Points, in no order, along strands that fork, close into loops and pass close to each other.
In the rows, 128 means zero.
Points whose rows are less than 149 apart are linked; no others are. Some points are linked to none.
z585: [201 141 124 173 105  92 167 123 171 119  92 101  91  63 113 141 162 139
 127 173 139 108 111 144  81 147 159 151  88  60  68 196 109 152 125 109
 123 162 204 160 163 156]
z806: [160 126  90 102  95 113 156 102 168 142  99 144 110  82 109 103 120 162
 148 119 141 123  87 147 157 169  99 123 118 108 111 138 104 128 132  93
 106 143 216 141  72 138]
z315: [131 104  91  99  99 130 138  60 113 114 107 140 112 135 160  87 129 126
 123 140 117 151 109 102 191 121 131 154  86 128 141 147 172 117 181  84
  70  84  77 119  60  89]
z783: [104 153 127 138 132 184 177 111 175 131 113 124  92 140 145 152 133 163
 122 131 147 136  98 145 157 145 167 185 104 165 184 146 115  80  95  74
 140 150  88 110 100 130]
z7: [ 36 102 104  81 181 131  98 168 141 147 170 124 147 103 125 124 116 148
 161  86 150 142 157 122 102 107  80  92 179 168 149  89 151 111 140 196
 156 109 130 105 147 142]
z436: [146 142 137  93 124 187 108 122 118 112 112 159 125 142 130  98 122  59
 106  54  97  88 133 120 138 164  93 150 169 164 147  79 106 133  79  98
 146 141 161 121  83  94]
z820: [108 132 110 127 126 109 152 146 105 187 165 148 151  99  81 123 102 179
 121 127 124 171 121 153 135 154  58  25 128  98 106 135 128 106 204 148
 116 116 161  85  76 154]
z169: [ 95 142 101 104 142 123 138 130 154 152 133 125 157 114 117 125 105 161
 171 122 136 127 137 140 155 137  79 104 159 147 130 105 117 107 150 138
 132 135 142  94  74 151]
z352: [139 105 180 137 140 157 109 143  67 174 124 154 107 138  98 130 121  95
  60  35 130 145 122 118 110 189 126  71 192 124 104 131  97 157 144 136
 105 100 178 120 116 114]
z138: [176 152 104 183  93 108 165 126 151  94 121 125 113  94 132 133 140  93
 131 187 150  83 167 154  62 105 180 140  41  92 115 161 110 129  73 110
 170 191 147 152 167 166]
z882: [145 149  85 109 111  90 111  99 129  96 101 169 116 157 175  95 118 109
 139 183  92 138 140 116 160  95 180 132  64 110 137 112 161 129 110  98
  85 118  75 151 153  91]
z117: [124 104 139 104 151 137 109 106  96 151 132 126 147 165 149 122 143 123
  86  95 122 136 132 116 171 143 133 108 193 126 122 126 142 136 171 135
 104 103 105 115 114  97]
z50: [ 88 113  78  90 121  91 116 153 114 171 158 145 144 101 119 102 108 150
 150 133 111 165 143 133 144 132  59  33 119 111 106 106 154 126 189 152
 114  90 157 112  79 133]
z472: [193 120 170 206 144 114 112 126  89 119 155  46 114 132  72 143 143  97
 136 152 140 145 111 110  66 121 121 167 122 125 135 156  95 129 169 138
 129 142 142 140 141 119]
z942: [ 83 188 183 110 127 193 143 182 133 128  93 199 172 167 141 185 143 152
  65 101 133 106 116 165 144 160 186 108 185 144 133 118 124 141  65 124
 138 129 130 126 165 171]
z416: [175 119  94 135 107  73 114 155  92 115 138 146 119 134 128  76  86 113
 142 136  84 147 147 118 139 138  75  67  53 102  75  84 124 138 120 118
 104 124 152 167 110 113]
z962: [ 48 108 103  95 119 162  78 174 140 127 132 202 153 138 163 131 143 126
 110 122 116 134 167 117 135  94 137  21 137 127 100  81 198 143 102 174
 133  70  89 122 194 107]
z546: [158 165 138 188 158 102 145 134 148 141 141  93 167 141 113 155 121 156
 145 155 127 133 122 130 111 143 121 128 112 121  94 170 107 134 156 136
 122 163 130 122 149 159]
z12: [ 80 148 108 112 132 150 126 158 151 146 120 175 161 116 123 143 122 173
 155 110 133 125 132 142 167 137 101  36 160 118  93 114 134 131 137 131
 106  93 143  86  92 184]
z276: [117 117 156 134 173 145 129 121  66 165 162 117 168 165 112 126 132 143
  75  86 123 150 121 112 149 176 117  79 200 116 108 142 126 116 209 142
  90 105 127  80  93 115]
z563: [187  80 166 163  97 181  92 105 102 152 125  66 107  96  84 142 168 100
  85 154 173 110  63 131  65 125 122 167 125 150 179 188 124 136 118 107
 154 112 163 145 108  95]
z557: [188 185 147 196 127 131 151 133 168 151 132  93 172 124 117 173 158 128
 113 159 142 105 125 134  62 158 150 121 123 102  89 196  99 154 142 126
 137 161 175 132 182 157]
z237: [189 124 132 188  95 123 156 105 143 136 124  66  94  69 103 148 173 119
 126 180 166 107 100 146  51 123 146 171  83 102 121 209 111 133 140 101
 147 150 174 153 144 154]
z497: [135  86 150 163  97 129 169  91 121 149 158  56  87  93 114 156 174 142
 120 152 171 143 110 132  95  88 132 181 107 161 177 197 145 102 152 126
 159 134  85 138 128 145]
z424: [112  98  99  83  70 109 128 144 134 144 120 189 130 111 169 117 147 123
 103 143 145 115 167 144 122 102 154  61 121 103 103 101 158 158  94 143
 135 111 130 176 205 124]
z353: [144 117  97 105 104  77  99 109  95 119 135 102 150 161 154  99 128 107
 117 174 111 147 146 120 119  94 112 136  46 132 143 178 198 138 183 168
 103 108  55 139 127 103]
z698: [135 154 121 132 136 188 125 121 130 140 115 177 150 163 166 137 124 140
  77 120 107 108 119 142 179 146 151  94 115 138 122 120 129 108  70  98
 114 127 104 105  91 116]
z355: [169 119 119 108  87  75 120  92 119 105 107 121 160 166 162 104 152 114
 122 194 114 134 122 122 147  92 133 147 101 103 118 172 184 156 180 148
 107 122  91 162 157 101]
z630: [137 110 138  85  65 108 143 126 172 146  92 164 119  98 159 125 162 123
 110 150 155 115 148 157 127 100 173 128 165 103 119 137 142 176  83 135
 148 148 159 187 204 127]
z389: [164 181 168 154 134 160 126 144 168 112 119  89 175 158 127 149 155 122
 117 165 134 102  95 150 132 142 125 167 151 161 155 141 109 136 100 116
 153 167 141 140 155 124]
z689: [110 118  85  75  97  86 123  84 135 154 109 168 120 126 172 117 154 158
 116 174 138 146 141 133 165 108 194 102 118 106 120 155 189 147 161 121
  79  77  76 132 147 123]
z300: [195  95 146 168 111 134 129 102  66 126 153  75  84 106  70  86 121 114
 121 128 123 143  79 107  97 168  81 158 112 110 147 126  88 119 198  92
 110 126 177 101  58  78]
z672: [106 124 130 141 161 129 141 130  68 173 170 133 133 135  99 136  91 160
 106 103 105 150 129 135 133 159  93  56 139 122 113 124 127  97 181 150
 117 101 138  64  65 142]
z465: [ 66 154 152 115 162 199 124 164 101 109 148 170 161 145 123 155  84 121
 121  53  73  92 150 143 139 148 103  92 163 146 113  65 119 114  94 132
 152  93 133  76  66 175]
z336: [142 104 138 147 139 165  94 126  93 172 169 122 104 113 120 153 124  90
  35  77 149  98 130 132  51 139 132 107 103 158 151 165 137 124  83 177
 186 138 145 137 160  94]
z236: [114 137 163 137 182 103 127 151 127 115 148  66 135 132 100 130 117 118
 186 119 121 135 129 122 107 124  96 198 170 157 151 116  87 111 155 142
 141 153 139 120 125 157]
z22: [103 116 156 123 170 131  99 163 112 106 130 131 100 142 128 136 119  79
 111  66 133 131 136 116 119 139 134 162 170 146 148  88  96 139 101 172
 157 133 139 145 183 111]
z54: [139 140  94 152 131  69 154 110 144 127 102 160  99 119 139 137 106 176
 147 149 121 135 118 123 159 138 165 108  74  76  70 159 134 139 161 104
  79 112 127 125 141 161]
z265: [180 125 133 158 129 137 130 105  92 127 127 103  88 133  92  88  96 100
 146  78  98 122 109 114 120 191  96 141 126 131 126  93  73 132 152  87
 110 132 179  98  59  99]
z855: [ 92  81  64  66 116 120 107  75  95 133 137 145  89  93 139  82 112 111
 168  78 110 117 157 112 131 133 113 104  93 135 138  66 145 113 127 111
 122  88 131 107  50 106]
z629: [117 172 138 102 126 114 149 134 165 115 113 131 175 164 167 146 159 148
 140 162 122 126 139 140 160 117 166 137 185 107 109 137 146 163 150 143
 123 138  94 146 202 123]
z429: [115 143 117  96 127 146 116 153 139  78 102 172 144 161 165  94 111  82
 158 100  86 113 161 115 166 112 124 144 163 136 137  48 104 128  68 102
 122 137 117 128 143 108]
z960: [ 79 151 147  85 155 122 136 151 154 106 130 130 169 167 156 134 152 140
 147 124 124 131 140 136 166 124 149 151 221 128 124  95 117 143 143 136
 120 116 108 122 184 139]
z869: [143 188 167 153 151 137 143 166 137 125 136 110 168 156 112 142 118 127
 138  96 108 136 109 121 139 191  89 113 200 118  92 119  78 138 166 122
 113 135 171 100 124 149]
z221: [152  54 130 135  95 123 141  88  51 131 165  73  90 100  87  79 121 136
 146 125 124 145  91 116 117 141  56 157  97 129 157 113 130  96 194 123
 133 120 148 108  38  81]
z899: [148 102 145 194 131 117 112 112  91  90 180  56 139 153 104 138 145  85
 141 175 134 136 129 106  71  71 111 192  64 157 152 143 160  88 137 180
 179 152  53 153 147 132]
z478: [100 107  72  90 128 148 129  63 108 145 113 168 105 118 147  95 115 127
 133  90 108 118 139 119 169 154 146  97 135 123 120 100 134 113 150  83
  73  83 106  93  40 121]
z137: [132 160 154 140 140 131 136 141 143 143  96 155 110 130 120 158 110 136
 122 101 143 113 117 144 131 163 153 138 158 132 114 134  91 150 111 109
 120 144 155 127 135 154]
z59: [179  90 158 136  71 159 123  62 141 146  98 106 104 108 132 132 187 137
  72 144 169 135  80 141 136 151 184 163 166 117 137 190 132 146 145  83
  91 125 148 141 126 105]
z490: [157 180 185 181 162 116 134 185 141 136 151  85 155 143  89 151 111 117
 140 119 116 147 119 134  84 159 103 111 161 127 100 142  79 142 151 137
 134 153 178 134 167 152]
z586: [161  95 163 141 118 175  91 120 102 177 169  75 115  87  89 142 150 102
  67 116 167 120  92 125  43 136  95 130 126 169 176 183 136 118 108 173
 178 145 183 133 123 100]
z971: [103 128 158  94 148 181 107 155 141 180 160 124 171 130 129 150 143 141
  55  85 156 109 129 153 112 131 117  91 173 171 143 154 144 119  84 172
 175 142 141 124 132 121]
z199: [ 49 163  88  87 164 170 112 149 135 106 142 134 185 146 153 121 113 126
 159  97  98  89 162 128 154 130 102 151 160 156 146  52 133  90 102 117
 148 106  95  78  82 143]
z581: [ 59 113 134  68 178 175 108 151 131 167 172 131 169 117 126 145 133 150
  93  74 148 138 139 137 129 138  90  89 197 169 144 122 158  92 117 174
 164 124 141  98 103 136]
z99: [ 75 153  68 103 133 122 127 115 173 134 110 179 146 121 147 126 121 182
 172 149 124 123 130 120 185 131 127  76 116 114 101 121 166 130 155  98
  84  87 111  90  93 155]
z816: [119 178 143 105 127 171 148 149 150 141 131 108 203 152 118 121 146 118
 121  93 124 120 118 131 156 184  63 107 236 126 117 117  97 121 173 129
 126 148 176  98 103 140]
z503: [110  90 129 108 151 107  95 119 101  91 116 133  84 132 140 119 121  69
 144 104 129 136 148 111 131  96 144 196 156 137 179  80 127 130 103 158
 157 133 113 153 172  99]
z919: [159 137 110 129  84 100 153 136 196 129 117 114 167  97 135 130 162 149
 143 185 167  97 132 157 114  75 116 142 110 108 108 159 134 141  98 142
 158 190 152 162 170 152]
z829: [152 100 106 139 104  80 159  89 118 129 119  91  89 103 119 102 118 150
 155 144 133 153 113 123 152 120 120 154  89 116 123 153 133 115 189 109
  91 125 129 130  83 129]
z804: [ 67 126 118 123 164 162  95 155 104 140 142 188 130 144 140 167  99 148
  95 113 110 113 154 130 135 104 153  62 105 142 136  91 159 119  74 145
 145  89  81  94 122 138]
z370: [166 142 160 188 153 111 150 120 134 139 149  50 139 124 100 154 162 139
 148 170 147 138  99 121  84 102 116 175 133 127 137 183 112 120 178 140
 126 158 137 129 149 145]
z615: [141 184 117 172 158 122 127 130 176  80 129  81 186 172 139 129 107 151
 161 186 110 133 126 119 157 117 114 171  73 137 135 137 142  99 136 131
 129 159  52 120 123 129]
z684: [130 140 164  91 115 151 140 115 142 133 119  94 160 129 105 105 159  90
 132  83 133 126 119 126 139 159  70 164 241 134 144 121  93 137 172 127
 137 138 188 122  96 135]
z420: [104 133  74 116 133 120 142 106 167 164 138 146 136 108 140 137 110 201
 142 156 143 131 117 136 158 132 122  71  73 138 118 153 164 101 144 121
 116 109 103  92  67 150]
z818: [104 132 115  87 134 169 102 143 113  97 129 182 115 140 147  92  85  71
 138  76  85 101 150 117 140 132 113 129 140 152 151  48 114 117  46 117
 158 129 124 119 102  93]
z118: [205  92 155 163  87 168 125  80 130 128  99  83 104  99  93 133 176 114
 115 163 166 122  45 129 118 136 136 182 145 117 150 191 121 147 153  75
  97 113 172 136 104  96]
z479: [186 129 109 128  94 115 158  80 180  99  70 134 122 111 142 118 154 146
 160 189 136 121  71 127 194 107 129 189 124  88 112 165 150 137 141 101
 104 141 160 145 126 108]
z865: [202 135 114 159 130 127 134  97 121 118 102 148  87 136 122 117  99 128
 130 111 101 114  92 116 144 177 129 119  79 124 107 123  93 136 127  69
  88 124 164 129  84 105]
z814: [178 101 145 168  83 125 142 113 128 125 129  73  86  80  84 141 153 128
 153 182 162 112  82 147  79 116 114 187  74 140 154 175 114 116 104 105
 149 158 168 159  90 139]
z41: [168  92 146 155 125 100 117  92  66 162 140 114  81 128 119 124 124 139
  81 102 139 141 125 114 113 137 155 108 111 112 124 150 119 147 172 118
  96 103 128 124 142 107]
z605: [ 62 121  87  83 117 109 127 115 159 151 113 162 111  85 145 129 119 167
 157 155 151 122 144 142 149  86 173 121 106 130 159 115 145 118  89 104
 119 113 103 123 123 135]
z920: [106  91  82 113 124  80 118 154  82 171 169 142 109  92 114 108  96 163
 127 135 126 150 150 138 105 126  82  42  60 109 100 117 145 117 149 165
 139 101 154 136 107 133]
z979: [136 147 178 171 164 129 138 135 124 144 133 100  84 121  89 161 112 139
 129 101 143 127 112 131  82 149 157 170 124 151 144 159  79 130 127 106
 125 128 138 116 115 151]
z631: [149 105 121 155 133 109 106 114  83 127 135 149  91 152 146 125 109  90
  88 123 120 124 154 115 110 117 171 127  81 124 136 116 129 135 101 134
 138 123  83 153 169  93]
z739: [156 124 130 142 129  91 142 134 110 119 117 136  99 132 102 109  99 104
 161  87 104 140 144 117 140 161  96 116 153 102  92  94  80 147 166 109
 102 128 169 131 110 136]
z52: [118 167 125 135 145 221 159 114 150 128 126 161 128 159 156 145 109 147
  88 112 114 112  94 138 162 170 151 138  96 163 158 121 113  77  66  74
 132 138 102  90  57 108]
z198: [ 36 136  93  96 161 155  67 161 126 133 160 172 169 137 146 141 141 145
 107 140 112 130 155 117 149  90 136  47 126 151 130 103 211 128 121 164
 128  68  70  89 144 121]
z543: [134 134 161 103 113 199 113 140 111 130 102 184 124 154 148 122 137  74
  80  46  99 115 131 133 156 183 113  92 199 149 102  93 103 140  91 116
 125 120 161 132 117 109]
z418: [138 121 115 100 125 135 114  83 123 119 107 117 156 156 159 103 144 134
 119 141 122 137 120 112 185 114 121 141 143 135 130 145 165 120 186 117
 101 107  72 115  87  87]
z666: [118 171 185 169 201 168 117 177  79 129 171 111 130 153  87 157  79 117
 104  63  92 117 123 127  96 196 107 132 138 172 118 104  88 115 111 132
 162 124 148  85  71 145]
z46: [ 47 108  89 126 175  89  81 166  97 107 152 170  93 124 124 114  97 110
 197 100 108 152 175  98 108 102 138  84 106 123 107  52 152 134 138 150
 104  70  92 119 142 140]
z184: [136 164 158 138 145 154 110 167 150 124 154  86 186 147 132 141 124 128
  99 145 124 102 128 144 111 121 104 158 122 179 152 116 113 113  73 145
 179 168 117 130 145 128]
z216: [ 99 158 176  96 123 163 149 136 144 150 109 159 153 159 152 174 175 144
  73 124 148 115 125 157 136 151 212 147 216 126 139 140 121 148  93 128
 143 138 129 144 195 148]
z986: [163  74 133 136  94 114 111  89  84 159 169  79 128 114 112 120 153 121
  86 146 154 139 110 113 111  89  96 129 109 130 152 172 154 117 168 168
 146 131 122 149 132 102]
z197: [ 76 163  81  99 148 146 106 130 157 102 132 144 167 157 158 111 101 144
 162 145  96 120 144 115 169 113 127 122 109 153 142  75 160 113 108 104
 120 113  74  89  97 113]
z255: [175  99 133 148 100 103 126  92 105 101 123  86 132 141 127 125 156 110
 132 186 137 131 106 117 133  77 117 178 106 130 144 161 152 134 154 138
 127 141 107 155 131 115]
z649: [173 110 153 195 154  90 118 117  68 119 187  39 140 135  66 136 128 102
 148 168 129 173 115  99  56 109  91 168  81 135 142 149 135  93 178 177
 144 155 105 141 138 127]
z735: [ 89 111  97  66 101 126  93 127 127 144 110 194 132 138 179 115 151 128
 106 151 130 142 152 123 156 110 182  63 135 113 121 108 185 157 111 133
 104  82  87 128 177 102]
z412: [126 152 126 148 116 135 147 130 138 105 124 144  93 157 144 136 114 110
 116 163 121 118 146 126 109 101 194 170  95 127 196 113 114 100  56  99
 145 153  79 141 174 113]
z553: [ 66 108 114 120 168 104  99 170 115 131 150 145 130 136 119 127 105 122
 163  97 123 150 162 112 117 106 102  77 155 131 111  87 138 135 126 173
 126 102 108 117 156 143]
z485: [147  75 139 112 116  93 102 167 129  63 114 128  99 114 106 110 145  62
 166 144 139 142 150 120 109  67 124 164 128  99 123  94 133 147  65 185
 157 169 138 202 209 117]
z513: [197  91 154 182 129 117 108 113  67 122 137  82  84 131  98 119 141  91
 109 124 132 138 113 103  95 131 143 166 109 128 136 148 104 156 159 112
 103 121 132 138 145  84]
z399: [187 133  87 148 118 125 131 113 119 109 122 147 124 134 137  91  82 135
 146 136  89 129 114 111 170 155  94  98  55 122  91 106 130 129 134  92
 100 125 131 124  69  99]
z798: [107  95  96  92 127 135 108 110 115 107 133 143  98 126 143  97 101 104
 166 104 113 119 151 115 141 103 121 147  95 161 177  73 128  99  81 118
 153 118 102 126  79  89]
z846: [143 124  86 103 105 139 162  66 190 118  97 142 129 116 155 118 144 147
 160 138 145 123  91 125 200 140 133 174 135 110 134 143 132 104 143  90
 110 144 129 111  77 115]
z959: [196 137 118 150  91 107 153 123 176 135 105 107 109  68  87 122 140 151
 129 157 148 120  74 142 117 166 110 140  94  90 105 188  99 142 131  90
 112 153 237 161 107 136]
z243: [ 96 151 101 100 139 106  83 135 124 114 130 146 160 182 167 113 113 117
 115 170  88 151 161 109 135  97 146 110  58 141 140 144 204 125 144 147
 110  88  28 120 146  90]
z688: [144 112 107 157 145  87  95 134  80 121 153 117 122 151 135 119  97 108
 113 121 100 145 168 101 105 114 124  99  56 135 110 124 146 135 137 164
 131 120  80 138 152  98]
z476: [105  81  95  93 148  79  89 149 119  62 115 142  87 117 131  96 123  79
 186 139 132 153 167  97 129  67 150 169 122  98 148  67 150 133  92 156
 125 141 104 167 187  91]
z868: [155 128  83 138 123  80 153  99 129 124 120 116 109 118 144 106 112 173
 148 173 124 153 122 114 145 128 127 131  25 103  99 173 161 119 183 112
  85 117  99 144 101 128]
z908: [137  71  94 113 101  76 122 163  91 155 161 142  91  97 123 108 115 129
  90 103 140 144 150 129  99 130  96  56  83 102  98 114 123 146 114 163
 132 106 177 192 163 128]
z344: [ 50 161 142  77 135 123 149 161 174  94  81 174 109 119 128 124 113 123
 187  87 119 103 172 130 140 121 145 154 205 109 121  83  97 144 105  93
 124 119 146 112 145 174]
z356: [105 134 146 158 152 155  99 182 101 125 164 158 160 146 126 168  91 138
  95 116 100 111 161 131 111 110 111  39  90 143 106 102 158 125  76 174
 156 108  89 106 154 149]
z288: [ 46 130  95 112 139 100 114 147 152 139 129 165 106 112 142 146 121 163
 147 152 144 126 174 128  99  76 191 119 100 120 159 108 141 122  86 126
 130 120  86 119 178 156]
z850: [119  89 105 103  92 108 125  76  92 174 143 133 117 125 159 115 143 151
  59 128 138 158 132 125 143 116 174 100  89 125 129 182 186 127 166 127
  99  90  66 125 115 111]
z721: [131  90 151 113 154 119 105 123  95 150 142 116  79 103 104 117 120 102
 101  59 149 140 120 116 104 142 117 146 167 154 157 126  92 135 128 155
 154 132 169 139 126 105]
z159: [ 73 174 147 110 144 169 166 127 177  98 102 127 111 129 127 149 108 154
 159 113 130 115 114 139 146 141 160 212 138 169 176 123  94  92  81  82
 152 154 113 100  88 155]
z100: [ 19 132 121  81 152 154 116 158 134 106 114 185 126 134 140 137 128 116
 157  72 121 111 171 123 153 128 140 111 186 126 138  59 116 136 108 126
 122  79 121  96 129 162]
z917: [178 170 185 157 139 166  90 158 165 119 116  73 173 124  92 146 159 102
 149 156 148 111  76 139  96 144  88 187 183 156 162 158  99 157 121 127
 156 153 191 140 133 122]
z279: [145 138 106 105 119 107 117 131 130  84  92 178 101 143 155  98 106 100
 173 142  95 132 148 115 159  96 160 154 123 109 140  72 120 134  70  88
 103 134 108 140 150 107]
z819: [139 154 183 103 124 158 103 167 151 133 130 107 142 106  82 116 136  93
 136  95 137 133 109 128 102 147  62 157 201 164 156 139  88 144 129 143
 165 157 206 156 115 129]
z768: [ 82 132 145  71 145 143 124 147 143 134 126 128 161 140 154 140 153 135
  95 120 159 126 141 145 144 111 154 158 204 155 171 117 124 125 100 148
 160 129 117 135 174 123]
z195: [ 75 111 152 130 182 106 142 136 133 129 152  80 112 112 119 151 122 153
 182 134 152 151 145 133  98  98 129 197 135 170 169 124 113  85 130 154
 146 149  89 121 141 156]
z974: [ 89 149 198 141 156 161 153 185 107 120 112 175 142 169 124 179 119 127
 113  60 108 138 132 129 144 168 142 104 202 119  92  98  85 161 148 137
 103  80 152 113 140 196]
z310: [118  41 110 118 124 106 115 106  53 120 173  75  97 106  94  91 119 104
 164 120 136 158 105 103 113 114  52 151 114 138 174 103 144  92 183 189
 158 132 135 118  70  87]
z990: [156  65 118 101  99  88 102 169 117  90 128 119 105 114 115  96 143  73
 150 121 147 142 140 116 127  92  82 125 142 116 108 101 121 159 106 179
 140 133 171 210 190  98]
z858: [147  99 131 148 129 121 128  86  91 162 154  86 136 140 143 133 143 142
  72 138 141 143 139 113 125 114 141 118 105 140 134 186 160 119 186 146
 124 116  79 127 136 116]
z537: [163 149 149 181 130 171 146 120 122 153  97 186 147 151 131 179 129 158
  78 110 115 113  97 144 143 188 162  51 122 107  73 144 115 146 122 113
  87 112 139 104 131 148]
z340: [128 123 175 106 100 166 116 139 125 167 109 166 126 139 128 139 158 104
  64  76 143 132 117 142 125 168 145  89 200 141 112 142 114 171 109 142
 132 124 169 146 149 114]
z147: [185 160 134 150  79 114 155 126 178 112  90 152 142 140 151 133 153 126
 135 170 116 104 124 139 127 138 159 110 123  83  70 145 122 183  99 121
 127 162 148 170 208 120]
z703: [101 189 161 127 102 174 161 170 151 113  89 198 171 174 161 162 135 147
  96 141 112  98 122 154 144 155 173  84 171 110 103  89 127 157  68 119
 119 135 115 127 201 144]
z20: [176 121 112 106  67  83 160 105 157 120  84 154 120 106 169 108 163 133
 128 185 124 118 142 155 145 117 181 128 124  77  86 141 155 178 118 115
 112 146 143 184 206 121]
z434: [104 163 146 136 176 174 130 155  89 115 156 108 145 163 125 127  93 108
 105  55  78 101 138 117 134 176  92 126 163 150 114  72  92 112 125 124
 146 116 133  75  59 141]
z991: [108 179 183 140 137 137 151 187 152 115  85 186 119 143 108 169 113 126
 149  86 118 120 120 139 130 161 148 110 179 110  77 117  81 162 115 115
 112 112 161 134 151 187]
z891: [210 172 134 184  92 141 153 104 175 114 112 111 168 133 157 146 174 106
 117 189 141  87 122 145  81 142 177 141 114  84  94 193 128 162 136 114
 147 156 156 148 200 120]
z391: [133 128 121 110 117  69 153 149 170 153 119 112 113  78 108 129 122 162
 153 155 161 137 149 153 111  89 111 115 129 106 106 158 121 142 125 149
 132 166 178 154 152 163]
z532: [108 188  84 126 134 131 124 146 191  86 113 145 183 161 165 117 105 161
 168 176 100 118 127 124 174 103 141 128  91 125 133 117 155 112 107 115
 114 150  73 112 149 106]
z266: [156 116 101 132 122  85  95 165 118 115 143 138 139 143 144 103 109  98
 141 127 104 142 159 117 128 101  94  74  82 118 100  95 139 143 112 153
 129 134 115 167 166 109]
z16: [ 53 185 150  92 150 145 155 173 172 103  99 167 124 128 131 134 102 150
 145 125 126 105 140 142 143 116 172 188 162 140 162  93 101 110  63  84
 139 148 128 105 144 161]
z641: [159 127 102 147 105 102 128 109 150  77 116 108 148 151 126 116 125 123
 178 205 113 134 108 115 163  79  99 182  68 130 139 139 158 114 129 130
 131 152  72 146 109 114]
z91: [ 64 123 153 121 135 144 122 192 112 117 115 180 127 142 129 153 105 116
 145  66 113 137 155 124 139 133 115  61 185 124  96  73 111 146 125 156
 111  71 130 122 158 167]
z911: [134 150 102 143  90  98 154 133 163 108 130 139 147  99 153 122 147 126
 132 195 161  87 192 159  91  73 172 130  72  95 124 146 138 134  80 126
 165 190 122 142 194 161]
z791: [ 73 112 114  68 128 138 142  97 172 130 113 105 124  98 135 130 142 142
 173 121 155 124 129 137 162 108 135 199 191 146 180 125 122  94 130 112
 142 133 127 105  77 150]
z746: [181 134  96 143 101 113 164  72 159 124  82 158 103 120 152 125 133 165
 121 161 131 133  85 119 179 150 164 146  78  79  89 161 144 129 126  78
  79 128 149 150 135 108]
z62: [121  60 126 119 153 114 102 117  72 115 150  97  75 102  99  89 104  89
 152  80 128 145 131  98 105 136  80 148 140 137 153  78 117 118 152 188
 156 132 155 130  96  97]
z504: [123 141 134 161 152 130 122 129 119  99 167  63 162 161 143 136 129 131
 130 174 124 140 133 120 126  85 111 176  81 174 165 142 163  85 139 155
 155 143  41 127 126 120]
z97: [124 126  58  94 107 157 147  56 153 132 104 173 119 121 172  98 120 146
 134 126 122 132  95 121 201 145 153 121  90 126 129 124 149  93 127  65
  86  98 107 105  54 102]
z617: [ 71 105 105  61 116 100 132 116 167 135  99 159  89  79 126 119 120 143
 169 109 157 125 149 144 142 105 147 152 154 131 155 105 115 138  93 113
 142 134 154 136  97 145]
z982: [114  98 112  84 120 133 150  75 156 148 117  99 139 101 122 113 141 150
 160 119 145 128 111 134 163 133  96 139 163 143 157 138 132 102 161 110
 124 138 137 106  46 144]
z470: [155 118 146 164 130 155 113 104  98 151 140 114  95 139 143 144 148  98
  55 118 144 112 136 126  82 128 172 145 102 150 165 154 113 130  99 121
 156 138 101 135 154  97]
z234: [153 129 145 146 153  75 126 146 125 107 127  97 100 131  94 120 115 111
 181 124 109 154 143 124 115 112 110 158 133 111 114 114  90 144 134 138
 118 156 149 148 132 142]
z432: [120 160 129 177 163 110 113 179 137 125 169 117 189 143 127 148  91 148
 142 140 113 114 173 133  94 110 105  96  84 137 108 124 135 113  94 162
 158 150  80 125 159 170]
z650: [102 119 152 138 151 100 165 110 144 151 143  77  98 101 117 164 149 153
 142 158 161 143 152 143  79  74 151 192 117 147 162 168 136  99 124 149
 169 160  89 150 163 166]
z9: [163 114 154 145 132 171 123 109  87 167 107 179 113 145 130 136 134 142
  63  79 126 132 104 135 145 187 155  77 156 113  87 142 111 151 142  98
  77 103 149 107  92 119]
z122: [169 128 137 202  92 131 153  96 122 108 135  82 124 135 141 143 172  74
 115 187 150 109 154 130  71  90 193 194  82 116 151 180 137 125 141 115
 165 156  91 148 182 135]
z460: [155  88 130 161  95 122 170  87 115 142 146  56  91  94 111 123 153 167
 132 159 164 163  86 121 124 114 110 163  95 125 145 194 140 110 205 104
 105 129 110 125  96 139]
z386: [115 169 154 118 108 153 169 150 175 120  97 177 190 171 161 146 155 163
 129 141 114 128 115 144 164 157 151  78 192 104  71 115 131 162 125 134
 112 121 119 145 199 137]
z577: [128 127 109 104 124  85 170 122 180 149  96 132  99  78 116 122 123 176
 172 135 145 150 120 143 156 126 121 139 151  98  93 155 103 131 154 121
 112 146 182 121 109 169]
z736: [116 157 123 147 154 100 101 159 129 117 171  90 210 155 139 122 120 125
 128 169 122 136 168 108  88  95  96 113 100 134 112 134 164 118 146 184
 153 152  68 128 187 147]
z795: [177  90 130 143  98 101 158  98 131 102 115  84  64  79  90 117 141 141
 180 153 135 130  79 132 124 135 102 185  92 111 142 142 102 122 147  88
 117 145 182 142  59 124]
z933: [120 161 185 181 184 152 131 159  96 155 151 118 121 136  85 185  86 155
  84  89 116 124 115 136  69 174 137 112 114 165 129 143  90 118 114 133
 145 117 134  92 104 173]

How many points has the smallest loop of links through each point below? Write none if it is on no loop.
z960 | 7
z504 | 11
z391 | none
z546 | 15

A fork is a point with three links, a tip a point with one. Leave the first point through the second and follow the links. Name the first fork or tip that comes.
z911 / z919 | z829
z118 / z563 | z265
z908 / z920 | z97
z795 / z814 | z138
z399 / z416 | z59
z465 / z434 | z91
z184 / z389 | z546
